A landscape with many valleys, sampled at points; each row gives a point and its height.
A ball rolls from a point to whichever of its 3 nearest points has the largest drop for the distance, and stops where none of them is lower. Distance is the straight distance between rows; heights are no part of it.
K_417 (h 14.1): [  7  -8  -5  13   4  -9  -2  -7 -19 -14   4]
K_541 (h 39.8): [-12   6   2 -15  -9  11   3   4  25   9   5]
K_268 (h 15.9): [  4  -5 -16  17   4   1  -2 -10 -39 -11  -3]
K_854 (h 50.6): [  1  -7  -4   5  -3  -1  -6  -5   3 -19  16]
K_960 (h 55.4): [-14  10   6 -19 -19  11   3  -8  22   1  10]
K_739 (h 71.6): [  1  -7   0   0  -6   0  -5  -5  10 -16  16]
K_845 (h 32.2): [-14   5  -1 -13  -3  12   4   9  26  14  -1]
K_119 (h 45.0): [ 15  -1  -6  17   0  -2  -3 -15 -35  -6  -7]
K_978 (h 10.6): [  3 -10 -11  16   5  -5  -3  -6 -22 -17   5]
K_530 (h 45.2): [ -9   1   2 -10   6   5   3  14  18  16  -6]
K_447 (h 17.2): [ -5   3   5 -12 -14   7  -1  -6  20  -7  15]
K_291 (h 74.0): [-24   8  -9  -8  -4  21   4   2  30  21 -10]
K_955 (h 65.1): [ 5 -4  6 -3  1 -7  0  6  7 -4  7]
K_473 (h 51.6): [-18   0  -6  -5   9  13   3  10  25  21 -15]
K_388 (h 41.2): [ -4   0   4 -11   1   2   3  12  18   8   2]
K_259 (h 81.6): [ 1 -3  4 -5 -7  1 -2  0 15 -9 14]
K_114 (h 55.1): [ 14  -2   0  14   2  -9  -2 -10 -27  -8  -5]
K_741 (h 11.3): [  0 -10 -16  16   5  -1  -4  -5 -21 -19   9]
K_898 (h 13.6): [  2 -11  -9  14   3  -4  -5  -5 -11 -19  12]
K_158 (h 48.9): [ 3  3  9 -7  8 -8  3 13  2 11 -8]
K_966 (h 47.5): [-13   2  -1  -9  11   7   4  13  19  18 -12]
K_70 (h 11.6): [  5  -9 -11  16   4  -5  -2  -9 -27 -15   2]
K_769 (h 22.3): [  6  -9  -1   8   2  -8  -3  -3  -6 -14   9]
K_209 (h 12.3): [ -4  -8 -24  16   6   4  -1  -3 -37 -14   5]
K_23 (h 70.5): [-24  13  -5 -16 -13  20   5  -2  28  16  -4]
K_37 (h 52.1): [  5  -6   4   0  -1  -6  -1   1   6 -10  10]
K_391 (h 74.1): [ 20   4   1  14  -3  -5  -4 -14 -32  -4  -9]
K_116 (h 37.2): [ -9   3   2 -13  -2   8   4  10  23  11   2]
K_288 (h 81.7): [ 21   5   4  13  -3  -6  -2 -13 -29  -2  -9]
K_139 (h 23.2): [-17   6  -3 -12  -2  15   4   8  27  17  -5]
K_222 (h 49.8): [ 20  10  12   2   1 -12  -1  -1 -19   6 -10]
K_331 (h 43.7): [ -9   5   7 -16 -18   8   1  -9  20  -5  13]
K_850 (h 61.9): [-19  13   3 -21 -20  14   5  -7  23   8   5]
K_218 (h 48.4): [ -8   2   3  -8  12   1   3  15  12  18 -13]
K_368 (h 8.3): [ 11  -4   6   5   3 -14   0   0 -10  -7   0]
K_50 (h 63.9): [ 18   5  10   5   2 -12  -1  -2 -18   2  -8]
K_723 (h 92.8): [ 17   2   6   8   1 -13  -2  -6 -22  -4  -6]
K_147 (h 14.7): [ 14   7  12  -1   5 -12   1   4 -12   7 -10]
K_193 (h 11.8): [ -2  -9 -20  17   5   1  -2  -5 -30 -16   6]
K_235 (h 12.4): [  2  -8 -15  17   5  -2  -3  -7 -32 -14   3]
K_650 (h 54.8): [  8  -5   6   4   3 -12  -1   1  -4  -8   5]
K_395 (h 59.1): [  6   5  11  -6   8 -10   3  11  -3  10 -10]
K_120 (h 63.6): [ -2  -2   3  -5 -10   4  -4  -6  14 -13  17]
K_575 (h 17.1): [ 10  -4  -8  17   2  -4  -3 -12 -33 -10  -4]
K_464 (h 84.8): [  8  -2   8  -4   4 -10   3   8   2   0   2]
K_847 (h 34.4): [  4  -8  -1   5   0  -5  -3  -2   1 -15  13]
K_123 (h 13.1): [ 11  -6   2  10   3 -12  -2  -5 -16 -10   0]
K_555 (h 94.3): [ 12   2   9   0   4 -14   1   3  -9   2  -5]
K_675 (h 45.3): [-10   6   5 -16 -15  10   1  -4  22  -1  12]
K_707 (h 49.0): [-13   2   0  -6  13   7   3  14  16  20 -17]
K_444 (h 12.5): [ -1   6   9  -7  12  -4   1  15   2  16 -13]
K_812 (h 48.7): [ -6   3   5 -13  -9   6   2   3  22   2  10]
K_405 (h 70.4): [-23   3  -9  -5   2  19   3   3  30  22 -14]
K_913 (h 59.2): [-22  -1 -10   0   7  17   2   5  29  22 -20]
K_802 (h 88.7): [ 26  11   7  11  -6  -4  -4 -11 -27   3 -11]
K_329 (h 76.3): [ 0 -2  6 -8 -3  0  1  6 15 -2  9]
K_103 (h 70.2): [ 3  1  8 -7  6 -7  3 12  6  8 -3]

Two balls start at each pair of points below. Name the first point that both come to, or write -.
K_218 / K_541 -> K_845
K_268 / K_193 -> K_978
K_209 / K_847 -> K_978

Call two points neighbours if one is among the 3 nearest of the other. Go from one point of each pair to the other, from neighbour to neighbour, staying as low as possible. Name the highest point that can't be avoided.
K_139 / K_444 -> K_218
K_368 / K_978 -> K_417
K_978 / K_444 -> K_739
K_447 / K_139 -> K_812
